A landscape with many peaks, sampled at points; each row gives a point and its height.
A climber steps from a point to the highest of its 2 nearest points, and stops where none of them is higher. Distance is the straight distance between rows; heights are no part of it.
nek: [ -1  -4 -19  13   7 -38   8   3 -13  -6 -11   9   0 -14  -2  -8  -3 -10
  14  -2 -12]  height 50.8
tute: [  5 -13   7   4  -7  11   0   8  -8 -23   4   0   4  -4  -7   3  -3 -13
 -11 -19   1]  height 8.2
Zoz: [ -1  15   8  -3  -9  19   2   0   0 -10 -15   2   8 -10  -2  18 -18  12
   9  -6  -4]  height 33.2
tep: [  4  -2  -6  -5   0  12 -11  10  14  15 -13  -8   1  12  11 -16  10   0
 -13   8  13]  height 35.9
nado: [  5  -7   0   6  -9 -30  16  12  -2   3 -18  10  -1   7   0   6 -26   8
  10  -6  -7]  height 39.6
Kef: [  4 -21   4   5  -4  26  16  -4  17 -26 -18  22 -13   0  -1  -1   3  -4
  12   9   4]  height 54.6
Nezem: [  0  26  -3   4 -18  17   2   0   7  -5  10 -17   0 -15 -22  -1  -4  12
   2   2  13]  height 40.4
bubi: [ -5  16   3   1   0  38  17 -15  16  -7  12  -9 -17 -14 -13  14 -20   5
  -4  -1  10]  height 64.8
mov: [ -3   2  20  -4   2  -1 -10   5   3 -16  -3  10   6   1  -8  -2   8  -4
   8   4   2]  height 41.6
led: [ -1 -17 -11  12  13 -36   0  17  -2   3  11 -17  14   0  23  -1  24  -4
  -7  -3 -15]  height 2.3
zit: [ -5  -5  -8  15  -1 -21   4 -10  -1 -13 -20  19  -5  -4 -13  -6   2  -6
  14  -4 -14]  height 47.5
Nukas: [  4   8   6  -9  -1  21  -5  -3   3  -7  -3  -3   9  -4   3 -12   3 -16
  -7   8  17]  height 37.0
pek: [ -1  -4  10   2  -1 -20   7  11 -14  -7 -12   1  23 -23   2   0   1  -8
  13  -6   8]  height 26.0
Remeg: [  7 -11  17  11   3 -12  -2  11  -5  -3   1   1 -13  -9   3   4 -14  19
  19  -3   0]  height 13.6
kuge: [ -4   3  17  -9  11  -4   2  -2   1  -2   1   5  -9  -5   0  -2 -13   3
   3  -6 -24]  height 40.6
Nopi: [  2   6 -30  -4  -6  11   8 -22  -3  28  23   6   3  13   0 -11  -8 -12
 -20  21  14]  height 50.1
nav: [  0   0  -8  -8   4  -2   0   2 -13  29  12  -6   9  15   7   8  35   6
 -19  -7 -13]  height 60.7
refug: [  3  27   0   9  -8  -1  -4   7  -4 -13  14 -21  13 -17 -13   2   0  17
   6   6  17]  height 34.2
Sol: [ -4 -18   0   6   5 -21   2   9 -12   4   5 -13  14  -4  11  -6  20 -11
  -9 -21  -8]  height 4.0
vukud: [  3  22 -14  -8  -2  12  -9   1   3  14  -1 -22   3   4   7 -17   4   1
 -18   5   1]  height 31.3
kone: [ -3  -3   9  12   3 -31 -12  16   6 -17   1 -13  21  -1   8   6  12  -3
   4  11   5]  height 20.3
rafu: [  3   7   1  -3 -10  27   7 -11  13  -2   3  14   2  16   6   0 -19  -4
 -12  19  24]  height 36.0
Rapuf: [-11 -13   7  -7   1  20  -6 -13  16   6 -19  11 -14   0  -2   9  -9  -8
   7  -8   3]  height 39.0
vaz: [ -1 -25   6   9  -2  -2  -7   9   0 -15   6   4  -7  -5 -11   0   8 -11
   1 -18  -1]  height 9.8
zav: [ -6  -4   8  -4   3 -22   5   4   6   4 -15  18  -4   2  -8  -9  -2  -2
   6  -3 -19]  height 44.1
gesin: [  7   7  -5   1  -2  44   8 -22   5 -18   0   6  -4   3   2  19 -18  10
   3  15  17]  height 31.0
baf: [ -6   9   5  -8   4  18  -4 -17   1   2  26  -6 -14   2  -9  12 -10  -7
  -9 -11  -6]  height 34.6
laput: [  3 -14   7  15   1 -19   0  23  -2  -9   6   2 -12 -10  -7   4 -13  -1
   9 -11  -7]  height 11.7
diper: [ 1  8 20  4 -7 -6 -7 12  7  6  5 -7 -7 -2 -2  0 -7 23 11  1  8]  height 16.5
beda: [  1  -5   7  -1  -1   6  -4  -4  -8  -4 -26   4   0 -13   6  -7  -3   4
  16  -4  -9]  height 34.5
mefed: [  2  13  -5 -10  -7  24   1 -19  -2  -3  -6  -8   1  10   3   3 -17   0
 -11   1  -2]  height 37.4
zep: [  5  -1  -6  22  -5 -24  19  19   4 -18 -13  17  -8 -19  -7  -3 -14   5
  19   3   0]  height 65.3
rikot: [  1  11 -19  -9  -6  21  13 -24  14   4  15 -11 -15  -3 -19  -8 -13   0
  -6   9   5]  height 53.9
fos: [  5   8   8   5 -13  -8   7  10  -8  -4 -17   1   9  -2   1  16 -30  15
   9  -5  -2]  height 35.6
foru: [ -2  -7   8  -4   1   5  -8   9  11  26   7  -4 -13   8  -1  -7  10   6
  -8 -16  -6]  height 24.1
tafak: [  2  -5   2   0   0  -8  -7   1  -4   7  -2 -13  10  20   5  -8  16  16
  -9  -3  -4]  height 43.7
pifil: [  1  -8   2  -4  -3   1  -5   3  12   3 -12   3   3  25  -1 -10   9   1
 -13   3   2]  height 39.7
femip: [ -3   1   3   6   0  -9  -9  -9  -6  10   7 -30  15  -1   6   0  20  13
  -1  -2  13]  height 49.4
Vavo: [  7  10   1  -2  -5  28  -6 -11   0 -18  -7   1   3   6  -6  16 -14  11
   1   4   6]  height 34.1
zal: [ 10   0 -12  14  -1 -36  22  21   4  -6 -11  10  -9 -22  -2 -10 -12  -7
  20   7  18]  height 60.1
ropa: [ -4   8  12  -4  -5 -28   0  11 -11   4   5   4  11   7  -3  11  -6   0
   1  -5  -1]  height 32.8
vopo: [ -8   1  25  -1   1   6  -9   4   7  -6  -8  15  -4 -16 -12   6   4   6
  21   4   5]  height 38.9
Rif: [  4 -18  13  11  -7  22  22  10  14 -20 -16  16 -12 -10  -2   9   1  13
  20  -4  -3]  height 57.3
fudep: [  2  15 -19  -6  -7  15  -6 -24 -13  -3   6 -16   6   4  -7   2  -3  -6
  -8   3   8]  height 41.4
Zol: [  7  -2 -13   7   8 -42  14  21  -9 -10  -4   6   3 -12   3  -1 -13 -17
  11   3   5]  height 54.8
mabad: [ -1  -9   0   4  -3   3  -7   6  -9  -9  15 -19  11   5   4  -1  14 -11
 -17 -15   3]  height 6.2
zafa: [ -1  14  -2  -9   8 -16  -8  15 -12  19   4  -4   1  -5  14  -9  12   1
  -5   0 -26]  height 58.3
Vov: [  3 -14  -9   1   4 -13   2   6   0  -6   1   6  -9  27   1  -5   7   0
 -17  -7 -30]  height 42.8
redu: [  7   1 -23  -9   6  10 -11 -10  -9  26   9  -3  -1  25  11   3  21   5
 -21   5  -6]  height 65.4
Dimeb: [  1 -14  19   3   3  25  13  -2   7 -18   3   3 -17  -9  -1   9 -12   8
   6 -10  -4]  height 53.7
ledem: [ -7  -7  -8 -13  10  -8 -13   0   1  20 -13  17  -4  11   1  -8  21 -13
  -6  -2 -19]  height 47.0
Miti: [ -2  12  11  -8   7   4  -7  -8  -9   4  18  -4  -8  -4  -3  -4  -2  -2
  -1  -7 -15]  height 37.7
vif: [ -3 -11  17   4   8  -4  12  -8   0 -22 -12  20  -2  -7 -11  17 -13   7
  17  -6 -16]  height 29.2
rizo: [ -1  14  -6  -4   5 -28   2  17 -20  17  19 -14  11  -2  20   3  11  -1
  -7   4 -11]  height 62.4
bute: [  3   4 -18  -1 -12  17   6 -29   0   9  10   3   5  10  -3  -4 -17  -8
 -10  21  27]  height 42.4
Pez: [ -1 -10  11   2  -6  -9   6  14   4  20  -2  -4  -8  -2   0  -1 -11   7
   0 -23  -7]  height 21.0
tero: [  0   6  -3   2  -2  36  16 -22  18  -3   3   2 -11  11   8   8 -27   5
  -6  19  20]  height 31.4
Tef: [  6  -1  12   3  -3 -12  12   9  -8 -21 -16  20  12  -8  -6  19 -12  14
  21   1   1]  height 31.9
Funo: [ -3 -11 -20   8   8 -34  11   4  -9   9  -4  11  -6  -6  -4 -16  11  -6
  -1 -13 -25]  height 47.6
Larar: [ -7 -13   3  -9  15  16   0 -17  16   6 -10  12 -18  15   9   5 -15  -8
  -4   5  -7]  height 41.7
taver: [  4 -20   9   3  -7  21   2  -4   9 -17 -12  12  -4   6   3  -7   9  -5
   3  11  20]  height 51.9
mude: [ -1  17 -17  -5 -12  14   8 -20   2   2   6 -21  -2 -13 -21  -8   0   3
   0   4   5]  height 47.1
gafo: [  2  12  10   8   1 -25  -8  16  -9 -13  13 -14  27  -6   5  17  -1   5
   9  11  16]  height 23.7
Fibet: [  5 -27   0   0   5  10  -1 -12  10  -6  -6  17 -13  11   5 -14   6 -16
  -3  10  10]  height 48.8
vopi: [  4   7 -36  -6  -1  13   1 -17  -5  28  15 -14   4  15  -1  -9  15  -6
 -21  11   8]  height 58.4
gonan: [ -4   5   6   2 -11  15 -10   6  12  15   4 -15  -9   4  -8  -7   0  15
  -2  -7  15]  height 20.2
fis: [ -1   8  -1   3   9 -31  -5   6  -5  17  16 -26  18   2  20   1  20  15
   0   8  -3]  height 56.7
sisa: [  2 -23  -7  -2   8  -5  -8   0  -5   0  14   2  -7  25   3  -4  22  -8
 -17  -7 -14]  height 40.5
Ritid: [  2   6  12   6   0  32   3  -7   8  -9  19  -9 -17 -12  -8  10  -9  13
   7  -3  11]  height 57.8
Vunem: [  4 -16 -15   0   7 -21  11   8  -8  16  -5  12  -6  11   1  -3  15   3
  -9 -15 -33]  height 45.1
Nali: [ -2   5  20  -4   0  33   1   2  16  -9  -2  17 -10 -15  -6   3   3  -1
  14   8  11]  height 35.8
nipo: [ -5  -9  -1 -16  12   9  -7 -16   4  20  -1  14 -13  15   7   2   2  -9
  -6  -4 -14]  height 44.3
lod: [  3  28   2   4  -3 -23  -1   8 -15   3  19 -20  17  -7  -3   8  -7  10
   9  11  15]  height 28.1
ses: [ -5  -1  -9  -6   8 -14 -21   7   2   0 -10  -1  12   7  14 -11  19 -13
  -8   8 -12]  height 50.3
Seteg: [ -4   8  -3 -16   4  13 -18  -8  -2   0   5   6   3   9   5  -7   3 -22
 -13   8   4]  height 33.7
Mizos: [  1  -2  -4  -5  -2 -39   9  14 -17  11  -4   2   8  12  10   6  -7   4
   3   1  -9]  height 35.7
metaf: [ -3  14   0  -5   7  -5 -20   6  -9   4  -7 -15  10 -13  12 -12   8  -3
   4   4  -7]  height 54.3
gegi: [ -7   9   9   1 -13  -4  -7   0 -12  -1   5  -5  15   3  -9  17  -4   4
   0 -10   6]  height 29.6
Pavus: [  0  15   5  -3  -3  23  -5  -3  -9 -15  -2  -3  15 -22  -5   1   8  -1
   4   4  16]  height 33.3
sesa: [  1 -10   9  14 -10  -1  12  18  13 -19 -17  11  -9 -13  -9  -4  -2  10
  14  -2  -2]  height 60.5
lasus: [ -8   6 -11  -5  -1  13 -10 -13   5  20  29 -12 -19  12  -9   3   1  -1
 -12  -5   0]  height 31.1
vus: [  5  13  12  -3  -3  -2   0  14 -14 -11  -1   4  19 -30  -5   9  -3   1
  12  -5  11]  height 29.4
Luve: [  3   5 -18  -8   4  22  -7 -17   0  14   3   1  -9  17  13   2 -21  -6
 -18   6   0]  height 33.8
zasat: [ -3  -4  -5 -10   4  16 -14  -3   8  32  16  -1 -13  12   0  -8   9  -6
 -12  -4  12]  height 27.4
tobi: [ -5  -7  -2  -2  11 -39   8  11 -11   9  -6  -9  18 -17  20  -2   6  -9
  12   0   1]  height 22.6
zut: [  0 -16  -8   6   6   2   4  -8  22 -15 -12  23 -18   5  -6 -22   4 -17
  -2   9  -1]  height 45.8
ratod: [ -1  -7   5   3   4  -7  -4  -7   0 -31 -12  19   3  -2 -13  -3   9  -8
   7   7  -7]  height 44.5
ded: [ -6   2   6 -10  -1  15 -14 -16  -2  10 -21   3  -5  -3   2   3  -7   3
  14  -2  -1]  height 36.6
Zubib: [ -4   2  -8  -3   8  -6  -6   4   0  16  18 -19  19   6  17  -2  36  -4
 -20  -2  -4]  height 55.6

Where does a climber stop that starts at each point below?
Fibet | zep
tero | redu
Vov | zep
gafo | bubi
Rapuf | rizo
tep | rizo

Call two points neighbours if one is among the 2 nearest of the other. Go from one point of each pair to the other, from neighbour to neighbour, staying as high as possible. Name the lowest point that can't be avoided.
zep / bubi | Dimeb
rizo / redu | Zubib
Vavo / nado | Zoz
